Each row is a point on a tangle of strands that fork, close into loops and nearly touch. The rows are in no order.
Two points are linked if the straight distance between their rows is under 60.2.
sadin: [  7  19  -9   2  20  -2   8   9  -2 -20 -15  27 -10   8  -4  11   3 -10
  12 -14   1  27  -8  22]
guvav: [ -2   1  -8   1   6   7  11  -8  -2   8 -15  32  -1 -14  -9 -16  12  -6
  -7 -12 -17  16  10 -16]
ragi: [  7 -22 -16 -20 -29  -2  28   9  14 -15 -24   5  18 -16   0   2  22   4
  -5   4 -18  -4  -8  16]
rotaf: [-13 -21 -14   5   2 -16  -3   8 -10 -12  -7   2  -3   7  18  13 -11 -12
 -16   1  -5   8  -2  30]
biv: [-28 -10  16   3  -3  -2   7  -9  12   7 -12 -21  26  13  13   5  10  15
  13  -4   8  -3   9 -20]
Sasi: [ -8  -4   4  -7 -12  16  -8  -2  11  -8  28 -11 -26  12  -8  -9 -32 -11
 -18  10 -21   2  -8  -7]
tameg: [ 36   8  -5   8  11   8  -2   9  -6  -7  32   5 -22 -18  -4 -11 -11  -8
   3   4  10  -2 -19  -6]
kudup: [ -4 -13   8   3  -1  14 -28  -1   2  -2  27 -14 -11  17 -24  -5 -29  -9
 -13   5  10  -4   1  -4]
rodi: [ 10  12  16   0  24  21  -4   5  -9   9  16  -9   3   6  -2   5 -12  -5
  11   8  -8  -9 -20  14]
fasil: [-14  15  13  12  31   5   9   2  -5  -9  -2   2 -16   1 -27   1   6 -14
   5   1  22  -2  22   4]
Bori: [ -3  -7   3  15   6  -5   8   8  -9  -8 -17   5   4  -6  -8  17  24  -9
 -14 -16  24  11  -8  17]
pup: [ 22  -5  -3 -17 -12 -13  27  17  -2 -15   8 -13   7 -14 -13   9  21  -5
 -12  29   4  -9  -5  31]
tugu: [ -3 -23  -3   9 -17 -24 -23  20 -12   4  -4  -9   7 -15  10   9 -10   6
   3  -4   5  27   6  -3]
lusi: [-27 -10   4   0   7  -1   5  -9  19   3   6 -36   4  34  11   0  19  -6
   7  15   8  -7  13 -14]
tuk: [ 33   7  -2 -11   8  16  -6 -13  -1  -2 -15  36  11   9 -14  -1  21  12
   3 -19 -21  -2 -16  -7]
geg: [ 31   4   1  33   9  12  22  16 -14  -1  14  -6 -22 -13 -11  -3  -5  -6
  18   2  16  -6  -9 -10]
Vab: [-16  22 -11 -34   1   8 -13 -16   8  -3   3 -24   0  23 -11  -5  -7  16
   3   1  -1  -7  -2  11]
kov: [ 12  13  12  -3  22  22  24   2  16  -4  14  -5   8  -8   2   3  -7   9
   9  20 -26  -9 -16  16]
Veta: [ 12  -5  -5   8   1 -15   2  -3  -1   4  -4  27  14 -15   2  26  22  -4
 -12 -25   8  -1 -21  16]
Dad: [-21  23  11   4  12  -6 -10   0  -8   3   4  17 -16  -4  -7   0  19 -19
  12 -12   4 -18  25  -5]
pak: [ 23  -2   8   1   5   0  -4   8   5   0  -2  19   8 -27   8 -22   3 -13
   4   9   9  32  -9  -7]
Gorov: [ 13   5 -13  12 -16  19 -14  13   1 -13  27  -6 -22  -4  -3 -17 -21 -10
 -10  -6 -11  -6 -19 -12]
san: [-18  -6  -6 -29  14  12  -6 -27 -11   1   9  -7   2   1  -2  -1 -15   5
  -6 -18  13  22 -14  -3]
Dud: [  3  19  11  17  -3  -8  30   6  15   0  13   6  -8 -20  -1   4 -14   4
   6  20  13  22   3 -24]
Temep: [ 15 -11 -10 -22 -15   8  16   6   6  -6 -10 -21  10  -8  -9  -6  19  13
 -12  20 -11   8 -14  22]
Nif: [ -5  -5   4  14   0 -11 -15  -1   0   4   0 -24  10   2 -22  -2  -5  26
 -10   8  21  -7  26  -2]
Podad: [ -3 -10 -14  -3   9 -21 -11  -7  -7   4  25   0  11 -16  13  13 -24  21
 -14   6 -10   1   0  15]
Dez: [  7 -27 -18 -13 -13  -2  -6   2  -3  -8 -18  27  20  -9  24  -1   6 -12
  -7 -11  -2  13 -21   0]
doru: [-22   8   2 -19 -12   2  15  -5  -4  12  -5   5  -5  -2   0  -4  31  -3
   4 -11   8   1   9 -47]
zaniv: [  4  -2  -3   0  -3  -2 -28  11  -6   0  17   9  -2  15 -14   1 -38   3
 -15  17  29   5  13   7]
Vos: [ 10  25 -19  -3  10   6   6 -10 -12 -11   2  -5 -24  15   4 -17 -20 -13
   4   5   3 -10   5  16]
fam: [-20   5  -6 -15  15   9 -17 -23   4   4  -6 -14  16  18  -7  -3 -11  10
  10 -22  10   4   0   9]
togi: [ 17  -8 -24 -20 -28  -3  13   0  18 -20 -18  22  11  -1  23  -2   6   4
  -7  -3 -17   0 -20   7]
Sise: [  4   6   1  28  -1  18  10   8  -4   0  13 -19 -16   7 -15   4 -22  -8
  11   6  27 -28   8 -13]
duvin: [  7  16  -2  10 -25  -7  11 -14  22   1 -20  16 -10   5  -2 -16  17  -2
  14 -14   0  -7  22 -32]
mosog: [-21   2   7  -1 -18 -10  18  -6  -9  10   3 -10 -14  -1  18  -3   6 -12
   6   8  11   1  15 -28]
kubi: [ 10  -5  -3   7 -14   1   2  -6  17   2 -30  33 -22  -4 -12  -6   9  -7
  -4 -23   0  -4   3 -21]
gede: [-15 -28  -2   5  14   5 -21   8  -5  14   7 -28  -4  -2  -5   4 -27   9
  -1  -3 -22  11   2   0]
gugit: [-19  -6 -10  12   0 -22   0   6 -12  14  20  -7   8 -23  -1  24 -25  25
  -6  11  13   2  13 -12]
nema: [ 10  11  20   3  -3  -1  14  15   2   5  -5  12  10 -22   2  -1  16   0
  16  10  12  28  -4 -24]
gako: [  0 -15   1  -3  20  33   1  -4  -2   5  10 -14  -4 -13   6 -22 -11 -14
  14 -11  15  -9 -20 -15]
fata: [ 29  -2  -7 -10   3 -12  36   8  -5  -3  12   1  10   0   1   9  24 -16
  -2  14 -23   5 -18  23]
fula: [ -3  15   7  19  11 -14   4  11  -5   3  -6  32 -11 -22   4   5  20  -1
  19 -18 -10 -16   9  -6]
tibu: [ -4   7  -7  31  16  -6  11  27  -3  12  18  15  -6 -19  -7   2 -18  -8
  -5  24   7 -13  21   3]
dus: [  3  -1 -11  12  12   4  23  13 -11 -12 -18  15 -16  -7 -10   2  13 -14
   7 -11  18  31   1   1]
Rabi: [ -6  10   9  -7 -11 -14 -15 -18  -5  -1   8  20   0   9  23   6  -5  -3
  -8  -1 -16 -30   8  15]
lesin: [-17 -12  19 -16 -15   4   3   0   9  -3  -8 -27   5   5  -6   2  -9  18
   0  25 -22  -1  13  16]
Sike: [  1 -30 -15  -1   1 -11 -14 -14   7 -10 -11   6   1 -10   8  -1  -1  23
 -19 -29 -10 -10   0   7]
Tel: [ -3 -30   1   3 -13 -13   9  13 -21   6  -3 -22   9 -10   7  22   7  15
  -4   3  19  22  -5 -11]
sozov: [ 12  20 -19  -8   1  -7  -2  15   2  -7  -6   3   6  12  -9  12  10   1
  -9  -4  -7  18 -21  26]
fabe: [-37   3  -1  -1   0   0 -13   5  13   3 -22  14   8 -14   1   8   0   8
   5 -29   6   4   0 -15]
mam: [ -3   6  -8  12   6  10   0 -12 -14   8   8 -11 -14  14  -4  -5 -28 -22
  16   1  17 -18  18   7]
tas: [-13  11  11  -9   0   3 -31   5  18   2 -20  19   8   3   4  -7   5  -8
   7 -22 -11  -3  -3  -5]
Pera: [ -7 -22   4  23   2  12 -21   6   6   3  26 -20   2  -5 -20   5 -35  16
  -7  -8  -1  -3  -4  -9]
Gane: [  8   2  -3   4   2   0   3 -17  -3  10   0   6   3 -16   8 -18  -5   0
  -4  -1  -2  12   0   1]
Fosiz: [ -5  -2 -27  -6  -2   1   4  -4 -25  -3 -13  -7 -15  12  18   0 -12  -5
  -3  -7  -5  -5  -3  20]
kiv: [ -4 -16  -2 -11 -15   4 -15 -18   0  11 -16   4   2  22   3 -11  12   2
 -12 -14 -36 -16   2   1]
noze: [ -1  20  -5  10  -3 -12 -31  16  -6   0  -1  -1   3  -1  -9  -4 -17   3
  -3   9  27  -6  19   8]
mol: [  2 -16   5  18   0  -2   6  16 -13  -5  -1 -13   1  -8  -2  18  -5  -7
  -3   8  39  13  -9  14]
sim: [-11   7  -2  15   2 -12   2   8  12   3 -14 -14  15 -17 -11  -3  16  29
 -15  -4  13   5   8  -7]
tudu: [ 21   8  15  -8   1   7  -3   1   9  -2 -19  26 -14  19  -8  19  17  -3
  -5 -19 -15 -15 -22  14]
Ronut: [-12  -4   3 -14  -7  -3 -31   6  11   9 -15  -2  11   6   9 -16 -10   7
   1   1 -26  20  -1  -4]
meden: [ 24  19   7   5  15   5  -8 -15 -11   1   0   7  -9  19 -20 -19   9  -7
  35  -4  -3   1  12   4]
zum: [ 19 -10 -21 -11 -14 -18 -26  -5  -6  -8  -4  -2  -9   4   6   5   6  23
 -22 -16  -7 -21 -10  18]
lidaz: [ -7 -15  11 -11  -7  -7   5  17   0  -1  -6 -23  12  -9  19  -1  18  19
 -12  12  20  19 -11 -28]
Rok: [-11  -2  15  21 -14 -12  11  -2   4   4 -15  22   2 -21  24   7   7  -6
   6 -11   1 -14  11  -8]
Zul: [ -3 -11   0   1  -4  18  12  -8  26   7  18 -39  -8  27   7 -10   7 -10
   9  15   8  -3  -3 -33]
Gepen: [ -7   6   0 -13   0   8  15 -10   9   4  -4   1   7  35  12  -2  42 -15
   9  -2  -3  -5   5 -38]
Bezi: [ -6  -1   1 -15  -3  -9   0  -9  -7   0  13  -2  10 -15  32   4  -2  14
  -7  15 -24 -15  -7  17]
Pef: [ 12   6  17  12   7   6   0 -17  10   5   0 -10   8   3 -10 -19  13 -13
  28   3  17  -5  20  -5]
nok: [  2  11  -4  20  17 -21   2  20 -11   0  10  23   2 -23   9   9   7 -17
   1   8   5  -9   9  16]
zeg: [ 27   9  17  -5  24  19   3   3 -21  -5   7   2 -21  17 -13  -5   4  -9
  18  11 -14   6 -13  10]
sif: [-31   9  12   5  -7 -16   1   9 -14  -1  -2  -6 -11   1   7  14  17  -6
  -1  -2  20 -27  22 -12]
felo: [ 18  -2 -20  10  14 -21  11  21  -6   4  21   7   0 -10   4  -1   0 -26
  -8  16 -10   2  -8  23]
kinos: [-11 -16  12 -15   5  12  -5   2  23   0  -5 -16   5   1  10 -20 -15   6
  -9  22 -28  10  -4   7]
vebi: [ -7 -19  -9 -25  -1  12 -11  -1 -12  -3  -7   8  21  -4  11   4  -9  -5
  -3  -3   1  34 -26  -4]
Suv: [ 10  19  12   6  12   1  20 -13   6  -5  -4   3   3  36  12   5  22   3
  -8  -1   5  12  -5 -20]
Bopaf: [  5  25  15 -14  19   5 -16  -7  -6   9   9   0  12   2  -2  -1  14   4
   1   0 -13 -13  -6  15]
mon: [  3 -27  -2  16 -15 -16  -8 -24  -5  -4 -13  -3   6  -1  14  -2  -6  14
  -4 -22   5 -13  21   5]
dib: [-25   1   1  -1  -9  -4   2 -23  25   0 -15  -2  21  -4  -7   3   6  27
   0 -21  12  -2  10 -23]
tud: [ -5 -15   5   6  -8 -17 -26 -19 -13   7   9   2   8  14   9   0 -16   3
  -8   4 -11 -21  30  13]
Busu: [ 11  25  22 -25   3   5   6  -8  -9 -11   1  18  -9  10  -3  10  25   7
   5  -5 -19 -20  -6  11]
bef: [ -4   0 -11  -8  -3  -6  -1   2  -5   8  22  -5   4   7  -2  25 -28  10
 -13  16 -17  14 -20  15]
vib: [ -1   0   5  25   2   0   9  -5   8   7  15  -2  -7 -23  -7 -11 -23  -3
 -10  14   6   3  10  -9]
Ril: [-18  -5   6 -15 -20   7   8  -4   6  -1 -25  -4   3  14   3  15   5  15
  -4  -6 -34 -10   1  15]
Guti: [  9  12  -1  -5 -12  10  12  21   8  -1  20  -4  -2   9 -24  22 -23   4
 -11  32 -12  -2  -8  17]
Katem: [-12   5 -15 -21  17  20 -10   3  -8   9 -11  -5   1  -3  12 -28   3 -16
  24  -9  -1  -9  -2 -13]
pulog: [ -6 -24  -6  -3   0  23   8 -17   6   8   9 -31 -13   0 -14 -21   2 -15
  11  -3  23  -4   3 -25]
mimil: [ 15  19  20  16 -23 -14  -4 -13   8   3  -7   3   9   0   1 -13  11  -2
  14   5  14  -4  24 -10]
givur: [ 17  30   6  -3  -7   2  -5   9   1 -10  -4   4  -5  24 -10   8 -11   0
   0  22 -14  11   1  26]

A fork is a point with three links, a tip a point with one. Leave the first point through the second and follow the links. Name the first fork or tip that comes.
fata, pup: Vab
Vab, fam: nok
rotaf, Fosiz: kudup

A piece is two or more points that can be reached from each other along the links. Count, over all rows, the pieces, the separate loops (a circle has one, a figure eight two, a Y none), the forks (points with three links) and the tips (points with one).
pieces: 3
loops: 1
forks: 11
tips: 15
